Points, in no order, along strands that fork and pass close to each other.
Two points are linked if the straight distance between their rows is under 97.9. Some points are linked to none.
K832: [ 44  28  -1  54 -20  45 -71   5   8 -40  12  27  -3 -13  24 -62 -22 -16
  -8  -2]
K331: [ -2 -45  66  14  26   4 -21  38 -23 -17  16  -5 -52  -5 -49  35 -33   4
 -21  25]
K863: [ 16  22   2  27   2  53 -65   5 -34 -35  23   1  17  18  23 -60 -36  -3
  -8 -45]
K880: [  1  25 -39 -20  26  19  16 -23  19  16 -14  -7  -7   9   1  28  35  -9
 -27  14]
K593: [ -9   0  48  -6  59  43  19  29 -33  26  15  -7 -25  40   5  19   8  12
  -9  33]
K590: [-16  14  -5  40 -45 -47  -3  -4   3 -34 -10   3 -81 -43 -29  38 -20  19
  54  14]
K358: [  7 -38  56   9  -6  47 -49  30 -27 -43  25 -25   2  20  -2   2 -80   0
  35  10]
K933: [ 28  53   0  12  19  49  -8  18   9 -12  10  20  -9  29  37 -44  50 -13
 -39  16]
K720: [-35 -11  62   2  22  24   7  27 -65 -19  35 -35 -22  39  -7 -30 -13  29
   4 -36]
K481: [  2  -9 -52 -24 -24   5  -4   7 -33 -11  50  21  47  13  64 -69  -2  12
  49  40]
K581: [-10 -56 -12 -11 -23 -59  33   6  20  11  -5   8  16 -38 -28  12  -2   9
 -33 -44]
K296: [ 12  15  60 -15 -10 -39   8  20   5 -21 -18 -50   3   3  -1 -41  43   1
 -20 -12]
K840: [ 12 -19  -4  56  23  42 -38 -13  -9   5   0  13  11 -37 -33  34 -68   1
  21  24]
K772: [ 22  49 -34  -9  18  43 -27 -42   8   4 -37  -7  14   6  15   1  24 -16
   4  13]
K687: [ 39  35  16  26  20  35 -14  42   5 -15  27  26  22   1  58 -63  21  -3
  -9  53]
K895: [ -32  -17 -107  -38    4   14   23  -70   26   38  -24   39   33   14
   21   21    7  -25    5  -19]
K970: [-24  18   2 -24 -43 -32  -4 -47   0   9 -36 -29  31  -3  -6  -6  -5  11
  59 -36]
K693: [ 49  -1  23 -21 -50  -2 -69  -4   7 -25 -55 -50  16  -6   1 -14 -21 -26
   0  -9]
K962: [-10 -43 -12  -2  -8 -20  21  22   4   0   6  23 -12 -14 -31 -14   3   9
 -56 -91]
K914: [ -8 -58 -43  27  19  12  28   7  -9   8  30  55  42 -16   0  -1 -31  15
 -21 -53]
K74: [ 49  14 -23  39 -25  13 -48  16  23 -38 -11  21  -3 -39  20 -17 -25 -18
   4  40]
K208: [ -30   -1 -101  -41   -6   -2   25  -46   21   28    5   21   29   20
   44   14   22  -23   36   29]
K317: [-30 -54  46  14  40 -65  42  -3  -3  45  26   2  15 -22 -43  50  12  16
 -12  -4]
K973: [ 29 -52  42 -19  18 -19   8  21   4  56   2  10  49  19 -10  84 -19 -19
 -10  44]
K446: [  2  17  44  33 -10  11 -29  30  -3 -39   9 -18 -45 -10 -12 -39 -18   3
 -16 -24]
K98: [-48 -14 -73 -30 -25 -35  38 -15  13  -5   5  -2 -33  -7 -20  63   1  -1
  33  22]
K285: [ 25 -44  17 -31 -15  38 -66  37 -30 -40  22 -10  38  41  26  16 -64 -12
  28  33]
K745: [-22  34 -31  13 -28 -26  22 -49  14  10 -21 -10   1 -19  -6  13  13   2
  39   2]
K159: [ 17  10  37 -12 -44 -56 -13 -26  21  -5 -60 -54  17 -39 -32 -15  27 -15
 -20 -10]
K45: [-24 -38 -37  18  -7 -18  24  12 -21  -7  22  33   4 -16 -23 -15 -39  25
  -8 -90]
K686: [-15 -15  28   6  11   3  -3  10 -35 -13  19 -27  32  30  -7 -18 -23  21
  12 -44]
K564: [-42 -21 -39 -43   5 -21  35  -6 -14  20   3 -12 -36  22 -25  35  32  -1
 -33 -56]
K44: [ 46 -29  16 -54 -17  25 -54  37  -6 -19  -2 -23  52  52  38 -20 -19 -21
   3  15]
K460: [ 13  37  37  50  34  -4   8 -41  20  26 -39  -9   9 -35 -26 -18  22   2
 -20  -4]
K86: [-23  31  19  27  28 -22  20 -61  33  42 -42  -6  -7 -27 -48  16  39 -20
 -25  22]
K507: [ 42   6 -47 -31  22  45 -20 -46  34  40 -54   6  36  29  17  27  27 -42
 -42 -21]
K380: [ 20 -50 -22 -36 -24 -19  -3  19  13   7 -25  36  50   5  35 -69  -4  -3
 -33 -63]
K716: [ 29 -25  -4 -61   1 -11   9  27  10  20   3   0   9  36  15  35  29 -12
 -45  -4]
K381: [ 70  -3  -2  34  11  16  10  31  37   9  13  66  19  -5  20  12  27 -19
 -81   5]
K555: [  2  36 -26  67 -37   0 -24  -4   8 -38   5  27 -79 -45 -25 -17 -11  17
  -2 -45]
K34: [-51  41 -46 -13 -30 -29  44 -24  -5  -3   4  -5 -42  -3  10  29  19  10
  53  19]
K836: [ 38 -22 -11   6   4 -10  30  52  31   0  27  56  -1  -5  27 -22  42 -12
 -74 -20]
K639: [-30  13  33  19 -11   7  -4 -37  -7  19 -29 -30  -3 -22 -20   7 -42  20
  89  24]
K115: [ 11  14  17  26 -19   8 -23  -9   6 -13 -32 -11 -10 -39 -12  16 -41   7
  54  42]
K39: [-41   0 -58 -31 -17 -12  11  -7 -17 -17   5 -13 -79  12 -25  58   0  -1
   1   4]
K572: [  6 -41  58   9  21  16  -9  51 -21 -20  28   1 -12  31  -2  16 -46  11
   7  22]
K697: [ -9 -27  33 -45 -25  -9 -24  20 -26 -39  -2 -60 -18  32 -21   6  -3  -1
  -8 -35]
K148: [ 30 -43  -1  50  35  -1  12  16   0   4  34  44  53 -35 -15  24 -27  14
 -15  -9]
K89: [-25 -41  -4 -14  17 -59   5 -31  29  44  -7   7   4 -23 -56  81  13 -21
 -40  14]
K755: [ 31  19   7  59   7  36 -41  11   8 -20  -9  14 -19 -29 -10  -3 -58   1
  12  34]
K956: [-24   3   6  -6  42 -28  27 -47  35  52 -17   0 -16  -5 -40  69  44 -35
 -42  47]
K758: [-20  33  31  10 -48   0 -50 -56   1   7 -67 -34   2 -18 -31  13 -29   4
  90  -2]
K884: [ -7 -38  17 -36 -30   0 -28   2 -29 -28   0 -38  30  30  -7 -24 -26   6
   4 -84]
K736: [ 13 -30  69   8  59  22 -13  36 -20  24  14   7 -51  31 -28  34  -3  10
 -48  26]
K9: [-32  26 -55   7 -12  -8  35  -7 -31 -22  46  20 -10   6  42 -55  21  33
  25 -37]
K284: [ 19  44  15 -10   0  47 -25  28  12 -15 -10  -2 -38  17  37 -16  19 -12
 -25  62]
K767: [ -9 -17 -15   1  18  29 -18 -10 -22 -10  12  -6   1   4 -30  48 -45  -1
  22   2]
K534: [-47  -8 -69 -48  10 -18  67 -29   6  28   2  14  -5  26  15   3  40   2
 -11 -51]
K480: [ 22 -29 -15 -48 -15 -19  32  60  22   2  18  32  -8  34  44  -3  44  -8
 -51   5]
K816: [ 51 -36  35  10   5   6 -15  26  22  16  -1  12  44 -10   1  37 -24  -5
 -11  48]
K820: [ 13   8  44  10  13   3  24  75   6  -1  52  25 -18  15  34 -29  22   9
 -33  35]
K297: [  6 -40 -45   7 -27 -21  -7  34   5 -28  33  25  22 -21   8  -9 -37   8
  11 -16]
K276: [-35 -19 -13 -17  13 -19  30 -22  22  48   1   9  58   4  -9  64  -8 -30
  32  54]
K101: [ 26  20  11  56  57  35   6 -30  24  36 -28  15  17 -19 -12  14  15 -17
 -38  20]
K940: [ 12  63  32  29 -31   0 -35 -21 -11 -19 -53 -27 -20 -14  -2 -53   7  12
  20 -49]
K519: [ -5  81  -2  13  -2  31  -8  -4 -11 -28  -9   0 -39  13  42 -67  37  12
  23  32]
K919: [  8  13   2  23  41  41   3  10  -6   5   5   2   9  -2  14  20 -34   2
  44  72]
K106: [-14  -2 -49  -5 -28   1 -16   2 -44 -31  54  26   9   9  46 -77  -6  18
  40 -21]
K14: [ 18  27 -11 -16 -26  40 -59  37 -10 -43  24   0 -42  18  46 -36  -8 -31
  -5  47]
K565: [ 39  16 -26   7 -19  16 -19   4  -4 -22  30  22  41   1  55 -82  21   4
  28  44]
K578: [-25 -53   8 -11   0 -69  52  13  15  10  23   7  26 -38 -32  43  -5   8
   5   7]
K463: [ 21  -2  -5 -35  -8  28 -53 -10 -25 -11 -14 -32  58  40  30 -18 -32  -4
  38   7]
K19: [ 17  -7 -24 -18  -3  48 -64  -9 -41 -23  22 -14  44  41  32 -56 -21   5
  23 -36]
K580: [-57 -23 -17 -43  14 -22  25 -44 -10  44  -6 -17  20  16 -36  37  18  -1
 -13 -39]
K935: [-11 -22  10   3  35   9  27   0  11  35  14  16  48  -6  14  54 -27   3
  50  90]
K202: [ 11  13  21 -39  21  -2  19  15  12  18 -11 -20   2  22  14  27  38  -8
 -21  41]
K828: [ 46 -11 -13  26  47  28  15  -4  26  35   4  43  24   2   3  48  19 -23
 -54  12]
K982: [ -32   10 -102  -28  -17   -8   44  -63   27   19  -17   32  -25    4
   16    7   26  -18   13  -39]
K849: [ 34   3  39 -35   5 -15  34  70   5   5  42  11  20  50  55 -14  45   4
 -42  18]
K714: [-12   4 -57 -26   1 -34  47 -24  31   9  -9   9 -20 -11  -4  46  31 -23
 -19  15]
K494: [-10  22 -14   0  12  21  -3  -8  -4 -11 -10 -27 -84   9 -23  47   6  -2
  -2  27]
K186: [-28  27 -27  26  -6  -1   4  -6 -18 -21   8   6 -65 -13 -21   0   8   9
  -9 -40]
K21: [ 17  -7 -66  24 -38 -23   6  -8  18 -23  12  48   8 -40  16 -44 -14  10
  10 -37]
K764: [-41  37 -31  32  26   3  45   2 -15  -4  43  15 -31   0   1 -19  22  27
   1 -15]
K848: [ -7 -29 -34   5 -27 -19  -3  -2  -9 -25  15   5  -6 -27 -25  36 -48  10
  27 -23]
K574: [ 33 -33  53  56  28  -3  -4  29   9   7   4  17  40 -46 -17  21 -45   5
   9  22]
K378: [ 17  15  12 -36 -32 -49  17   3  35  -7 -41 -35  -1 -17   3 -41  56 -12
 -39 -24]
K197: [ 12  70  23  18 -25  41 -36 -12 -11 -27 -34 -24 -43   4  18 -62   0  13
  51   4]
K819: [ -9 -20  -6 -60 -55 -26 -16 -17  -7 -13 -30 -40  38  14  -5  -8 -26  -4
  33 -51]
K164: [-42  -1 -25 -11  20 -21  66  -8 -15  22  34   2   7  -3  -3  -3  24  28
   6 -39]
K103: [-16  72  15  -6  15   7  32 -10  -7   8 -10 -26 -17   9  24 -47  64  15
   0  16]
K90: [-47   3  13 -62   0 -30  -3 -45 -15  41 -34 -56   7  36 -34  36  40 -17
  -8 -34]
K319: [-16  37  10  31   0  -4   9  -1  14 -20 -10  -6 -92 -34 -21  17  -2  19
  26  41]
K280: [ 13  11  64  17   4  14 -10  62   0 -22  23   4 -60  -6   1 -31  12  -1
 -43  20]
K898: [-21  32  40 -11   8 -34  40 -17   6  20 -17 -33  26  -4   6 -30  46  18
   6  -2]
K397: [ 13  21 -34  72 -29  -5   3   0  18 -35   5  36 -15 -49  -8 -31  -9  11
  -2 -20]
K547: [ 29  -2  50   5 -35 -17 -55 -26   5 -15 -58 -46 -15 -16 -39 -16  -5 -12
 -26 -37]
K676: [  8  31  73  51 -21  -2 -28   1  -7 -27 -28 -28 -25 -25 -28 -68 -10  19
  -7 -43]
K353: [-39  17  64  -5  29  14  37  15 -37  -1  14 -40 -23  25  -4 -34 -11  43
  44   9]
K453: [  3 -32  -1 -31  16 -23  24   2  37  66  -2  29  72  13   3  77   6 -35
 -13  37]
K791: [-27 -43  43   3  36 -41   4 -41  -1  67  -5   1  40 -20 -62  62  -1 -11
 -19   2]
K75: [-25  35  22 -15  35  38  25  16 -28  13  16 -12 -17  28  22 -21   5  27
  32  42]

Follow the links from the first point to the second, and from the first to the third. Name the last point that the two ways share.
K914; K378; K593 | K480
K880; K574; K519 | K480
K564; K933; K970 | K764
K580; K819; K284 | K764
K101; K494; K884 | K98
K962; K970; K494 | K98
K639; K285; K534 | K755
K555; K863; K758 | K755

A fork is a point with three links, a tip a point with one. Leave the first point through the second and follow the links. Name the first fork or tip that comes.
K285; K358 | K884
K676; K940 | K693
K317; K578 | K919
K75; K593 | K755
K378; K296 | K480
K755; K840 | K764

Name the points in between on the shortest way along the links from the first point to the second, in order.
K98; K89 | K714, K880, K202, K716, K480, K836, K381, K828, K101, K460, K86, K956
K816; K197 | K574, K148, K914, K45, K962, K581, K578, K317, K791, K89, K956, K86, K460, K101, K828, K381, K836, K480, K849, K820, K280, K446, K676, K940
K547; K593 | K159, K378, K296, K898, K103, K519, K197, K940, K676, K446, K280, K820, K849, K480, K716, K202, K880, K714, K98, K34, K745, K970, K819, K884, K686, K720, K353, K75
K758; K590 | K639, K115, K755, K74, K832, K863, K19, K463, K44, K285, K358, K572, K331, K736, K593, K75, K353, K720, K686, K884, K819, K970, K745, K34, K98, K39, K494, K319
